Each row is a point on a landscape with many valleys, with its height.
A ball rolls from a point to the lowest of its 3 nearest points, and stops where none of them is lower. Distance is the straight distance between rows; heights are no part of it.
zag: [116 132 125 191 171 121 138  99 110  90 156 117 175 200  93 137 185 129
 123  82 214  60 119 105 102 145 149 154 172 118 139 186 147  83 130]  h=422
rivu: [116 100 101 171 185 110 158 121  93  92 128  98 141 110 150 106 113 149
 169 142 152  67 123 144  44 133 150 128 127  89  62 170 136  59 120]  h=83
ladul: [115  82 113 117 153 104  99 141 149 120 132 143  63  63 149 111  40 138
 150 221  68 133 153 117 130 117  89 112  93 130 132  96  21 152 150]  h=805
davig: [140 160 107 133 125 104 117 170 147 149 135 169 129 166 120 172 144 106
 107 109 150 131  94 152 121 140 172 145 108 153 164 110 164 108 101]  h=389
bet: [ 84  88 109 126 109 167 173  68 123  84 126  88 130 117 130  59 139 170
  99 140 111 123 165 125 121 130  90  86 197 117  80 185  86 179 140]  h=417
Las: [132 112 164 151 117 149 139 121 122 111 111 104  77  71  90  89  72 135
 143 202  74 142 120 111 178 105  88 108 114 117 141 170  97 148 106]  h=550
mufi: [153  84 131 183 147 101 121  96  97 157 149 160  72  66 150 123  54 104
 159 202  89 104 100 159 157 126 158 114  96 121 123  92  92 112 167]  h=810
ruter: [147  88 159 178 145 146  95 144 106 152 146 114  84 131  66  96 102 114
 143 137  59 121 116 101 165 120 118 136 115  81 162 113  79 151 124]  h=254
Deki: [132 138 138 120 124 156  91 143 144 137 148 117 117 183  66 130 132 102
  73  96 153 112 132  67 191 128 114 161 159 124 150 107 104 170 142]  h=376
Feg: [123 175 121 125 107 140 131 120 162 114 153 139 136 186  72 130 155 116
  79  87 188  91 123  95 157 150 115 126 185 114 122 136 174 148 142]  h=513
Moge: [141  92 127 136 131 135 107 117 137 134 133 103  94  63 116  91  81 136
 131 205  64 170 149 104 146 130  94 129 119 116 134 139  58 177 129]  h=647
ref: [107 143 125  66  95 138 173 125 113 139 118 144 136 103 180 130 108 143
 147 161 112 155 169 118  72 128  88 106  86 153 112  96 111 145 126]  h=790
Mag: [130 108 145 153 127 193 148 117 111  76 142 102 122 129 108  80 152 134
 108 132 125 128 151 110 152 139 100 104 169  99 123 149 106 167 145]  h=306
miri: [123 190 114  93  92 168 113 134 128 118 140 101 160 180 103 132 157 121
  99  77 171 128 151  84 151 145 101 125 177 120 110 150 148 180 154]  h=509
lebo: [ 95  98 147 160 173 153  79 163  99 133 134  98 124 164  86 100 151 108
 117 122 129 112 148 103 125 106 145 143 143  85 130 127  74 162 106]  h=116
Zod: [105 154 113 153 145 100 151 103 134 114 124 144 170 143 159 155 160 147
 143  81 174  79 111 159  52 161 156 128 137 137 113 161 192  63  99]  h=442
Larom: [147 107 157 157 148 191  69 153 132 141 142  90  88 146  64 105 136 108
 109 142 132 137 135  77 202 113 101 158 160  76 186 132  88 193 125]  h=292
fefab: [129 126 147 147 124  80 179  96 111 110 122 167 159 130 150 142 162 164
 144 100 140  87  99 156 145 134 144 116 139 135 127 118 184  73 111]  h=252
Kes: [176 135 141 104 105 133  84 177 144 169  99 142 104 162  95 142  97 117
 116 126 114 179 102 136 178 138 157 146  77 160 175 109 125 169 115]  h=209
bik: [109 163 123 136 127 159  68 171 123 151 148 106 130 161  94 132 107 111
  94 112 131 143 166 101 124 129 124 137 150 130 139 107 108 178 140]  h=300
toped: [107  82 108 186 199 150  79 140 105 125 116  87 154 169 119  93 149 108
 137 100 160  68 151 100  16 159 180 181 143  85 110 177 118 102 117]  h=137
mup: [120 167 105  65 105 172 117 136 165 153 130 111 170 153 140 146 117 112
 138 114 134 186 181 134  56 128 117 114 129 149 120 124 113 189 134]  h=399
Bem: [177 121 139 145 111  71  88 108 118 166 129 169 108 159  85 170 123  91
  93  99 131 132  52 117 237 136 154 144 139 116 197  79 169  85 124]  h=435
nomo: [ 98  88  96 134 149  85 129 127 104 105 110 137 102  76 165 126 113 132
 164 155 139 100 159 137  38 141 132 123  94 117  73 115  99  86 135]  h=329
mami: [132 123 138 111 120 137 131 109 141 100 125  87 124  85 132  69  61 130
 162 189  85 163 164 114 124 139  94  90 133 138  98 145  57 172 146]  h=689
gera: [128  87 118 166 142 131 148 126 125 108 116 121  71  94 123  94 104 122
 153 183  99 112 109 126 189 130 116 106 134  83 128 114 106  79 127]  h=626
vuv: [150 206 119  44  93 174  87 168 166 155 112 128 179 161 132 156 178 111
 112  85 158 127 135 104 119 144 124 129 134 149 120 113 150 157 151]  h=245
bapus: [162  92 154 197 131 102 114 107  95 140 154 164 120 159 112 159 145 101
 105 106 121 113  67 154 203 105 165 155 129 113 165 105 141  93 117]  h=359
Bezof: [ 96 103  75 124 170 137 100 166 126 115 132 114 114  88 155 114  96 117
 139 156 121 114 161 123  75 115 138 133 112 128 101 126  92 162 143]  h=386
kam: [141 159 143  73 102 134 122 143 141 148 103 129 124  79 165 141  93 140
 131 186  98 180 125 160 121  95 128 112  79 160 144  92 138 143 128]  h=168
pelel: [138 197  99  99 153 150 117 154 148 135 126 127 186 170 134 159 145 114
 130  86 161 123 148 112  76 144 136 147 112 122 103 115 158 170 155]  h=259
Valu: [117 136 134 147 135  80 134 105 146 135 132 146 171 186 128 200 150 106
 151  75 183 109  66 142 145 129 170 152 133 132 174 137 192  47 115]  h=358
Noli: [149 161 140  58 108 117 137 157 125 161  96 130 138  93 160 146 118 145
 118 134 127 135 126 144 127 101 108 137 102 173 137  81 157 103 138]  h=279
mov: [120 105 135 133 113  69 148 107 142 134 116 150  77  57 171 103  79 115
 106 188 108 134  93 151 175 133 149 116 108 142 116 122 138  84 134]  h=708
Fato: [131  93 121 161 133  93 110 114 132 129 141 121  50  66 108 102  48  99
 159 209  70 131 131 122 163 124 145 126 105 101 127 106  70 135 146]  h=769
Demuz: [103 107 110 181 155 158 118 140  99 110 128 116 108 128  99  96 117 147
 131 127 123 121 158 125 132 122 123 132 152  92 108 145  86 149 125]  h=206
nibap: [127  75  85 178 164 100 131 138  90 121 113 135 118  98 149 119 107 133
 156 168  89  97 142 154  87 125 151 136 105  87 100 114 109 102 140]  h=406
Bise: [125 105 126 128 128  99 151 116 136 119 113 133  79  64 163 110  69 132
 140 194  86 118 138 131 115 139 126 121 121 112 112 117  85 105 134]  h=791
zape: [142 196 109 112 115 117 122  81 165 123 120 144 171 174 110 144 204 114
 105  68 206  87 120  92 139 146 128 179 173 118 127 173 196 118 160]  h=610
Busa: [139 107 127 133 121 160  87 146 125 123 112 109 105 116 111  98  86 100
 134 150  93 143 169 106 126 116 105 112 123 118 127 142  95 192 116]  h=265
nufaz: [113 117 132 145 118  78 161 133 115 132 112 156 126  95 158 157 124 133
 157 135 120 127 106 174  96 114 158 129  78 112 111 100 171 106 112]  h=253
Ramo: [107  90 106 197 198 120 132 119 123 101 152  96 151 163  95 124 173 117
 136  96 168  77 130 127  56 128 181 148 128  79  98 170 136  66 120]  h=273
Mef: [120 178 107  62 111 156 113 149 162 149 107 125 147 156 136 160 154 134
 137 101 142 158 114 118  98 131 121 138 112 153 127 119 152 142 142]  h=169
Momus: [126  65 105 184 184  90 129 165  97 191 149 167  92 155 151 143  72 105
 154 173  98  98 122 144 143 127 200 161  76 103 127 118  79  99 118]  h=405
Bakik: [106 116  81 174 187 153  85 161  99 138 131 133 135 161 105 102 124 102
 125  96 152 119 167 109  80 116 161 141 150  84 110 130  97 157 129]  h=210
luf: [115 130 109 159 162 134  74 180 100 142 133 123 128 169  72 131 153 103
 116  85 156 105 146 112  83 118 163 154 112 118 114 130 103 116 118]  h=301
dukup: [138 158 144  75  95 164 115 146 157 114 124 121 124 129 123 135  96 147
 116 119 129 154 131 113 153 131 105 134 123 149 149 110 152 158 126]  h=182
litug: [170  95 154 129  93  58 124 110 126 164 128 191 117 117 148 174 122 108
 104 100 125 123  66 175 156 122 185 141 117 137 160 111 197  89 109]  h=373
mela: [120 109 177 122  85  83 191  76 132  89 118 129 123  96 142 100 143 165
 102 135 118 149 105 151 160 136 108 110 117 147 106 135 135  77 116]  h=447
Kir: [112  70 123 195 178 101 132 126 110 110 138 130  98  98 149  97 139 129
 151 146 115  78 116 144 113 120 152 155 133  86 105 128 134  62 107]  h=472
zude: [127 104 126 191 189  95 112 150 108 125 165 136 137 170  99 111 142  87
  96  83 141  92 118 123 107 132 152 151 128 111 151 137 136 101 112]  h=317
tamip: [147 191 108  67 114 135 140 101 172 110 141 131 160 175 137 147 192 139
  98  95 171 122 123 106 158 144  96 144 181 150 140 128 168 128 149]  h=624
bupu: [148 123 100 175 158 152  80 168 134 166 143 106  83 140  89 118 107 109
 130 125  98 145 138  86 176 102 156 144  94 101 154 131  85 202 112]  h=330
sako: [150 150 167  76 104 125 143 115 152 149 102 127 109 109 110 165 146 162
 132 123 127 175  89 134 207 125 101 126 104 140 197 111 159 118 110]  h=371
rakev: [181 124 207  91  95  74 142 100 127 159 115 156 106  66 171 128 132 126
 134 179 103 141  77 172 178 105 131 104 112 164 157  59 177  83 119]  h=599
vimu: [116 127 123  84 107 173 168 102 153 101 119  99 180 155 129 121 144 137
  95 104 150 172 161 122 120 137  79  87 184 128 120 170 100 170 139]  h=459
rozim: [101 152 104 148 132 166 131 140 113 130 130  96 166 165 104 109 159 112
 109  85 186 101 173 122  67 156 134 109 172  98  96 154 150 130 143]  h=461
mam: [139  61 146 224 185  98 133 117  90 101 145 145 158 156 106 141 166 120
 121  90 164  67  97 139 149 123 171 183 152 112 141 130 151  64 116]  h=531
Vap: [ 89 130 143 146 138 209 124 121 116  98 130 109 162 184  88  93 173 119
  90  92 197 102 157  80 149 156  96 137 219 108 122 137 118 157 158]  h=480
bopus: [ 93 132 141  99 139  96 188  83 133 121 125 145 172  81 190 135 180 172
 152 128 108  93 147 169  63 131 146  87 136 130  83 125 159  56 117]  h=429
likid: [ 93 101  84 163 138 163  97 156 131 146 132  97 146 156 127  82 104 117
 117 110 121 148 200 102  72 142 134 140 165 102 102 148  58 187 141]  h=261
nokot: [111 162 116 135 132 156 118 131 177 114 139 128 155 176  96 149 190 133
  96  75 200 132 146 109 118 173 125 156 172 124 110 158 168 141 142]  h=564
Dopod: [132 151 121 152 131 122 168  96 141  85 122 134 147 148 117 143 173 171
 123  82 166 118 128 149 114 144 132 132 142 133 133 170 186  81 125]  h=508
reta: [179 178 151 110  85 143  92 128 162 149 130 133 114 144  70 165 158 104
 116  88 198 150  93  49 239 108  87 170 153 145 181 140 158 146 140]  h=529
miza: [120 182 146  68  83 153 183  90 139 114 105 116 162 133 184 131 164 174
 118 111 120 139 118 148 102 139  89 108 135 166 109 115 148 131 125]  h=63
giv: [110 132 163 120 131 133 131  88 132 117 107  97 112  61 131  75  77 146
 168 201  91 162 134 114 164 131  65  78 104 174 138 156  87 146 110]  h=759
suge: [105 146  82 129 131 131 132 144 115 128 135 116 148 144 149 123 134 130
 140 115 140 144 160 116  65 145 141 100 121 118  93 147 128 138 124]  h=384
vali: [147 134 134 169 143 107 127 117 140 111 167 172 142 169 106 168 160 112
 104  51 155 103  82 128 156 140 155 134 174 131 158 148 172  82 123]  h=277
Guni: [134 143 127  89 104 146 120 150 121 118 123 124  87  93 114 113  97 146
 140 156 104 181 128 127 139 127 106 101 106 149 132 145 103 157 128]  h=304
dis: [122 143 142 135  99 171 133 113 126 106 131 123 123 153  91 128 173 140
  91  84 152 128 130 124 181 126  94 123 158 118 123 138 127 157 131]  h=423
Vefa: [137 183 116  64  93 111 137 144 156 146 122 133 141 139 117 163 157 145
 114  84 166 144  88 142 136 132 121 149 131 130 132 108 190 116 140]  h=250
rab: [141 138 140 142  99  93 161 104 123 139 110 139 158  81 183 152 142 166
 142 120 132 124  91 183 103 143 126 135 118 164 129  93 176  64 112]  h=78
Nufuz: [112  84 130 176 143 124 151 105 120  80 133 127 115  91 130  81 111 129
 144 147  96  92 122 142 159 110 131 117 150 115  98 147 114 107 126]  h=547
fime: [156 101 151 176 129  80 119 132 113 154 148 168 112 137 121 165 103 113
 121 124 128 124  73 132 173 130 169 133  98 136 153 113 145 105 113]  h=284
Tuvas: [134 163 126  70 100 150 133 134 156 130 116 128 150 138 153 139 146 162
 115 114 133 163 131 137 101 132  95 129 153 152 118 136 145 163 147]  h=62
lovi: [134 189 122  96 114  95 167  80 118 136 112 158 174 132 206 190 184 157
 164  99 153 107  95 181  59 135 145 118 114 161 114  95 215  71 132]  h=181
dalef: [142 148 156  92  90 130 151 138 144 152 111 123  95  91 129 121  88 137
 157 189  91 162 108 124 173 128 122 112 106 160 160 138 136 123 117]  h=215
tude: [ 95 121 123 131 122 131 184  67  96  87 126 118 136 115 161  87 136 188
 124 150 128 103 151 163  88 150 115  88 169 139  55 161 122 112 120]  h=337
geka: [161 151 133 142 119 132  75 152 131 132 137 106 103 196  68 150 147 110
 101 101 172 121 120  71 195 120 106 179 156 112 157 146 147 157 136]  h=449
Gab: [159 148 140 135 117 142  78 169 129 151 112 146 102 152  97 163 125 112
 112 115 144 139 123 119 166 133 136 167 113 140 150  96 130 152 131]  h=148
noviz: [136  95 147 134 110 168 116 142 128  97 131  91  93 138  72  77 105 135
 122 144  96 162 138  83 213 137  82 114 128 106 141 156  84 172 113]  h=433
Zefu: [110  54 120 222 183 114 141 110  93 110 151 131 109 132 117 126 137 124
 118 132 114  89  97 140 148 121 161 157 140  88 111  99 124  61 116]  h=477
kagi: [123 107 136 147 140 193 111  95 128 118 143  90  82 108  91  76  70 119
 171 191  73 162 149  83 189 131  60 100 154 119 152 155  60 192 129]  h=577
zoves: [135 114 143 191 156  87 139  98  99  81 140 114 166 148 132 118 182 152
 140  91 181  60  99 134  85 133 145 137 173 110  99 162 160  56 120]  h=360
Nati: [112  96 117 163 162 132 104 147 100  93 134 126 122 145  99 112 145 107
 115 122 135 100 137 105 135 144 153 156 169  93 134 134 132 121 128]  h=220
legak: [ 73 113  95  78 117 144 137 128 117 131 137 105 151 131 170 118  85 135
 117 129 116 182 184 122  46 112 114  92 150 128  98 143  62 180 141]  h=19
voka: [161 110 109 166 143 110  75 151 103 155 119 137 106 154 112 143 124 110
  96 102 125 121 114 140 153 120 159 146 109 111 164 111 128 149 119]  h=228
Riri: [110 133 120 152 134 109 118 132 127 135 154 122 161 149 115 148 144 122
 122  72 155  78 108 146  93 137 167 145 139 137 142 147 178  89 114]  h=367
fulok: [109 168 136 103 103 122 170  95 130 124 121 140 146 100 180 133 157 159
 138 134 133 130 121 156  88 113 116 101 104 136 120  96 150 116 132]  h=217
lefip: [124 205 102  56 113 145 147  94 163 119 105 129 182 142 149 168 185 134
 132  90 137 129 111 153  86 131 113 140 137 162 123  92 144 127 142]  h=291
Kul: [137  84 138 196 151  74 119 157  97 191 157 173 106 151 115 164  65 103
 143 148 112 134  94 164 158 122 197 117  70 140 166 110 101 115 103]  h=357
Mipi: [144 139 169  93 113 169 123 122 130 140 121 134  84  87  97 101  89 153
 149 205  88 185 117 119 174 126  80 103 126 141 154 169 123 143 115]  h=388
rulut: [123 113 152 142 127 123 175 127 134 103 106 130 112  90 129  91 139 140
 129 140 121 152 135 124 159 110  89 116 134 129 107 124 114 136 119]  h=574
Napu: [105 122 123  82 103 158 110 134 127 131 135 104 131  94 125 121  83 110
 114 154 107 179 182 103 100 108  73  77 139 138 125 155  86 202 144]  h=140
Fup: [125 137 109 110 144 153 141 111 146  92 130 120 162 164 114 121 172 171
 108  73 158 133 128 130 113 139 115 109 168 116 110 139 179 140 130]  h=516
matu: [ 96 118  95 134 122 145 157 116 128  97 103  99 170 145 129  96 152 156
 135 112 156 120 163 129  62 155 123 105 165 121  78 156 126 135 136]  h=450
tak: [106 115 115  70 107 127 124 112 153 112 131 104 134  78 176 115  66 107
 153 158  92 176 184 108  78 127  96  97 111 150 107 122  71 144 143]  h=734
rago: [ 99 124 140 120 100 219 127 131 132  89 131  91 139 178  80  91 157 114
  87 107 159 148 173 104 143 138  83 125 179 122 112 162  95 185 134]  h=410
bufig: [138 181 132  74 119 115 133 116 132 162 119 128 169 122 173 164 172 168
 162 112 131 126 102 209  77 130 140 140 108 152 111  75 166  96 130]  h=42
guda: [148 117 133 135 130 128  91 155 135 163 144 123 101  82 120 127  65 131
 150 182  88 155 135 133 137 127 140 123  91 145 149 106  94 162 125]  h=390
gulo: [111 102 109 123 108 153 180  98 124  79 125 123 105  91 144  52 103 152
 152 159  72 154 150 123 158 130  84  74 151 120 102 155  91 143 116]  h=679
Zule: [149 117 135 116 144 199  53 171 136 150 128 131 113 143  50 140 110 102
 106 148 124 170 148  56 185 115 103 138 106 124 181 137 106 187 116]  h=387
Fute: [130 163 154 120 109  94 162 106 140 111 127 130 141 142 168 162 180 158
 127  86 140 121  93 153 156 117 131 140 152 159 137 106 185  79 120]  h=354
rapon: [ 89  89 120 182 174 177 137 131 110  89 152 118 124 168 103  92 156 151
 116 121 165  85 151  97  71 154  87 130 182  88  97 173 130 138 123]  h=290
vosub: [114 100 122 177 148  80 196  83 124  92 142 154 132 129 169 109 143 153
 121  99 134  72 119 149  87 139 124 106 156 114  91 166 176  73 134]  h=381
Buze: [167 174 159  62  91 152  91 131 182 130 125 145 121 154  85 139 172 154
 112 110 171 155 133  97 218 138  96 161 134 141 149 139 129 145 130]  h=512
dela: [139 117 151 156 136 118 139 112 112 118 138 136  56  54 120  89 101 117
 141 216  57 123  98 146 195 103  87 112 108 114 127 118  74 127 139]  h=690
simu: [150 152 141  47  81 153 130 123 153 124 110 110 161 125 153 145 118 132
 122 140 110 173 130 129 119 111  86 106 114 183 148 109 113 171 127]  h=18
Siv: [158 114 155 141  84  70 171 100 137 158 107 178 100  85 140 134 116 123
 136 145 106 125 103 158 156 124 128 117 109 143 148  93 159  83  97]  h=588
gemeb: [136  65 133 210 156 105 113 122  83 129 172 129 100 134 125 111 149 107
 133 124 109  72  89 139 188 101 167 141 137  95 161 106 102  95  87]  h=427
Bugad: [133  53 158 202 141  99 122 101  92  88 135 132  81 104 118  96 137 106
 159 162  93  66  94 110 175  95 132 166 152  88 121 137 103  93 116]  h=490
ros: [106 168  99  70  97 197 150 146 133 147 125 110 190 170 156 152 151 105
 104 106 153 149 185  95  65 136  91 103 152 149 103 140 109 169 158]  h=415
Kud: [162 140 157  93 105 111 127 156 150 181 141 168 117  79 140 135  90 118
 144 176 109 187 116 141 159 123 138 131  68 181 155  97 125 143 131]  h=56
nabo: [117 156 140 112  99 146 189  86  93 100 113 117 182 152 148 119 166 179
 142 116 112 127 135 156  84 146 115  98 145 123  87 160 151  96 108]  h=246
Lefi: [134 162 108  38  95 194 146 121 156 130 108  94 176 162 157 128 157 126
 133 119 133 151 157 130  87 144 109 102 135 157 130 137 110 174 155]  h=267
vako: [110 138 139 109 114  72 179  90 132 128 125 161 131  69 194 119 121 117
 157 143  99 114 113 179  84  97 161 125 113 143 106  98 147  60 136]  h=401
sir: [147 113 128 176 178  57 108 151 112 138 151 136 143 182 123 173 130  94
 118  89 180  92  96 134  92 118 186 157 106 129 149 141 145  74 105]  h=411
Silis: [109  86 100 167 188 110 105 149 103 159 150 130  90 101 124 108  78 111
 125 160  91 114 147 125 115 118 172 136 107  94 132 103  67 147 137]  h=441
sovi: [144  99 176 121  92  59 149 107 123 149 126 170 118  93 134 160 113 107
 127 146 114 146  70 171 217 124 146 112 119 136 183  87 154  84 139]  h=485
zugub: [106  74 129 154 157  93 118 138 122 155 131 172  34  69 145 133  52 103
 165 209  73  81 144 147 132 136 139 140  63 129 129 102  64 104 170]  h=847
lunu: [ 94 155 138 116 148 113 164 123 110 122 106 128 149 113 171 135 140 158
 153 123 128 125 134 148  45 139 145 116 116 116  75 145 145  73 109]  h=338
Rizi: [106 115  97  93  91 146 172  87 140  85 117  80 153 114 147  84 113 150
 134 175  96 172 197 131  72 143 100  64 154 132  96 144  72 170 139]  h=147
lova: [144 158 131 124 149 108  98 138 141 114 122 135 127 163 141 167 160 126
 105  86 156 110 101 129 154 129 162 164 123 101 157 147 179 121 126]  h=318
bame: [124  89 157 197 165 161 111 129  79 108 169 113  71 128  72  88 133 145
 117 134  81 104 114  89 217 116 140 143 150  84 173 125  81 168  93]  h=266
sav: [146 107 132 147 102 127 117 144 124 126 130 134 114 111 102 140 145 120
 122 104 163 164 100 155 175 108 138 122  92 113 161 126 153 113 136]  h=345
daga: [115 223  90  83 123 150 104 126 158 154 149 129 209 201 123 162 193  75
 119 107 211 117 134  68  82 161 129 168 190 143  93 140 152 162 174]  h=361
sekin: [152 163 139  87 126 113  81 152 167 151 128 144 134 160  99 172 157 113
  86  68 149 135 104 104 172 116 137 172 125 136 150 131 163 137 144]  h=260
duv: [107 106  97 109 134 118 119 144 104 135 130 116 105 101 145  94  51 132
 160 172 101 148 181 119  91 141 118 131 112 114 117 134  84 179 152]  h=332
Lapu: [104  57 104 200 220 109 104 156 104 132 140 106 130 150 130 130 118 112
 144 140 142  80 147 127  70 128 192 169  94  98 116 142 111  75  94]  h=305
sil: [116 133 105 147 159  96 136 158 130 136 119 113 166 171 148 179 169 124
 150 101 150  92 125 147  17 156 204 139  96 129 126 144 158  70 116]  h=534
tum: [141 180 123 108 144  90 131 115 160 136 120 134 179 159 106 181 185 125
 140  53 151  98 101 156  97 153 164 166 144 131 145 152 207  93 133]  h=418
selug: [114  99 107 151 181  91 143 123 105 105 119 123 159 107 178 126 122 127
 155 137 118  95 142 150  19 125 167 145  90 123  64 158 142  72 127]  h=205
kelof: [ 94  83  78 158 171 138 140 133 114  93 136 109 127 135 143 105 121 160
 172 119 133 108 171 131  64 131 146 129 137  95  73 145 131  96  99]  h=177
lokip: [132 170 144  34  73 179 192  94 156 112 111 122 163 146 143 119 162 171
 109 136 124 171 140 117 148 126  88  78 163 162 128 161 135 171 131]  h=307
ritor: [144  70 143 197 193  94 127 133 101 158 146 120  96 119 107 132 128 113
 109 132  74 101  90 138 186 119 194 160  93  92 147  93  97 132 108]  h=474
zot: [109 127 114 121 134 102 166 132 125 128 133 126 141 114 191 145 146 144
 157 129 132 119 123 149  36  96 122 117  93 170  94 109 148  93 126]  h=356
Kidir: [135 159 185  65  76 124 161 102 127 117 132 140 137  91 152 133 142 173
 107 136 124 150  97 152 171 139  95 122 129 169 130 116 162 124 119]  h=280
favi: [132 118 129 151 117 153 117 138 109 114 138 111 103 126  92 100 120 137
 128 138 128 125 124 105 171 117 124 143 135  98 156 118 109 159 151]  h=297
devur: [161 148 139  55 108 161  71 162 169 183 144 123 127 151 129 180  96 120
 119 142 128 171 144  94 160 110 102 120  94 153 171  96 103 188 131]  h=207
Kis: [132 111 139  84  63 165 158 111 166 110 129 120 136 135 132 109 138 146
 116 125 130 175 138 127 163 136  78  83 142 138 130 150 119 162 113]  h=471
Peka: [119 103 106 191 119 117 140 151 113 101 120 102 128 148 103 136 147 130
 114  91 128  86 119 147 131 119 157 122 145  96 104 126 137  67 112]  h=322
Pas: [139 166 107 109 124 148  66 182 126 158 122 156 125 183  72 155 125  96
  92  79 142 155 128 108 155 127 149 159 108 135 134 111 117 151 138]  h=203
Vumo: [ 95 128 121 112  81  97 161  84 132  90 114 129 122  54 161  98 110 143
 132 164  84 132 147 129 101 133  99 104 139 124  85 143 125 129 141]  h=760
Med: [103 113 124  98 112 100 150 146 119 145 123 137 128  70 185 137 122 120
 166 175  90 141 138 174  51 122 146 136  95 159  99  97 139 114 116]  h=391
bibi: [151 139 153 101 111  70 162 156 124 192 132 176 118  70 200 155 113 101
 175 173  93 135  95 197 121  89 156 130  44 187 144  55 137  90 142]  h=845
rori: [131 186 107 105 119 174 102 172 149 142 141 115 178 182  87 152 134  99
  94  80 172 137 161  68 138 123 118 147 171 100 133 140 130 173 167]  h=546
Dos: [109  97 159 160 121  78 221  96 119 106 118 148 129  93 192  93 129 144
 155 152 137  76  93 162 120 134 132 108 122 159  89 127 144  34 117]  h=504
lomuv: [126 147 160  62  99 170 103 123 149 138 124 123 121  76 140 137  64 146
 140 172  80 205 177 114 124 116  83  72  99 194 144 136 112 194 136]  h=262
Siput: [113 172 126  49 101 170 169 106 145 109  99 110 159 125 175 131 144 106
 139 117 119 125 161 152  72 135  93  88 148 142 100 133 132 163 140]  h=283
kug: [125 106 131 117 112  76 121 139 123 139 104 159  74  68 176 129  68 109
 147 188  83 146  89 166 123 117 147 130  72 149 132  99 137 121 140]  h=788
lipa: [139 160 129 116 112 112 154  96 158 100 136 132 149 189 111 148 217 162
  86  85 188  92 119 117 148 154  90 136 160 144 126 154 200 120 152]  h=575
zona: [106 126  90 155 175 132 114 176 118 129 112 111 139 141 143 118 136 122
 139  99 154 133 154 140  45 133 164 117 126 133 108 152 108 122 112]  h=309
tozir: [102 103 139 162 145  91 177  91 105  91 108 165  71  54 162 108  75 120
 166 206  78  51 103 145 174 126 116 127 143 105  89 101  87  93 137]  h=868
nezu: [151  86 156 175 114  98 142 117 113 121 132 147 116 108 108 119 130 136
 139 123 137 117  98 171 189  95  99  96 149 121 141 111 157  87 121]  h=331
pel: [151 136 143  89 116 151  93 156 131 152 128  97 131 107 101 117  96 123
 131 159 109 185 175  92 144 136  99 111 122 144 154 151  82 196 110]  h=226
govir: [132 119 111 129 119 169 118 129 132 104  99 106 134 144  95  82 125 126
  97 123 130 136 168 103 136 122 102  91 140 130 135 143 111 164 133]  h=328
Nis: [178 147 149  65 131 147 119 125 178 172 116 136 121 125 142 161 137 138
 138 140 117 171 111 133 167 128 130 147  98 158 157  87 145 127 110]  h=282
Delin: [180 186 120  74  93 164  72 121 148 146 115 127 156 167  76 146 128 119
  87  98 148 151 132  82 193 122 110 154 142 132 149 126 107 154 155]  h=448
zep: [108 167 106 132 126 103 117 173 121 148 125 111 144 104 147 122 113 114
 136 111 125 157 143 173  78 122 162 134  70 129 128 111 141 140 120]  h=468
pavur: [131 172  88  90 115 148 101 171 134 166 124 133 150 156 104 139 108  92
 108 117 153 149 168 128 137 123 118 135  97 140 138 115 118 187 127]  h=255
petut: [122 197  96  88 153  99 116 136 142 142 120 154 145 152 152 189 151 137
 141  76 153 127 115 144  72 130 155 142 135 161 126 130 180 109 127]  h=473
rur: [184 129 147 113 116  80 117 142 124 186 122 178  97 142 147 176 101 112
 130 138 127 130  79 164 159 121 172 120  45 187 164  88 157 135 118]  h=362
birol: [143  94 147 192 146 164  75 155  95 143 135 115  75 150  70 124 133 115
 112 125 105 123  95  96 207 131 116 150 111  90 176 123 115 153 105]  h=150
rofir: [168 146 142  79 110 156  82 169 150 180 124 141 127 116 142 147  84 117
 123 138 116 181 126 112 113  94 124 142  61 165 153 117 141 164 118]  h=146
nufak: [142 123 159 176 120  81 138 121 118 128 131 163 126 123 137 160 151 127
 118  73 137  97  77 135 171 127 139 129 142 118 143 120 178  86 107]  h=162
Nanes: [105 103 104 129 136 186 107 155 107 122 132 108 140 120 121  94  71 119
 119 160  98 172 204  86  99 125 104 113 144 103 132 131  62 208 156]  h=211

Call two points neighbours if one is among the 3 nearest of the other. Go from one point of each pair to the other, from neighbour to neighbour, staying as low as possible. Name the highest point that can't be avoided.
Napu and toped | likid
simu and rab | fulok
rivu and Tuvas | zona
nufak and bufig | fefab
Gab and Kud | Kes
birol and Napu | favi
Kud and Tuvas | devur
toped and lebo | Bakik
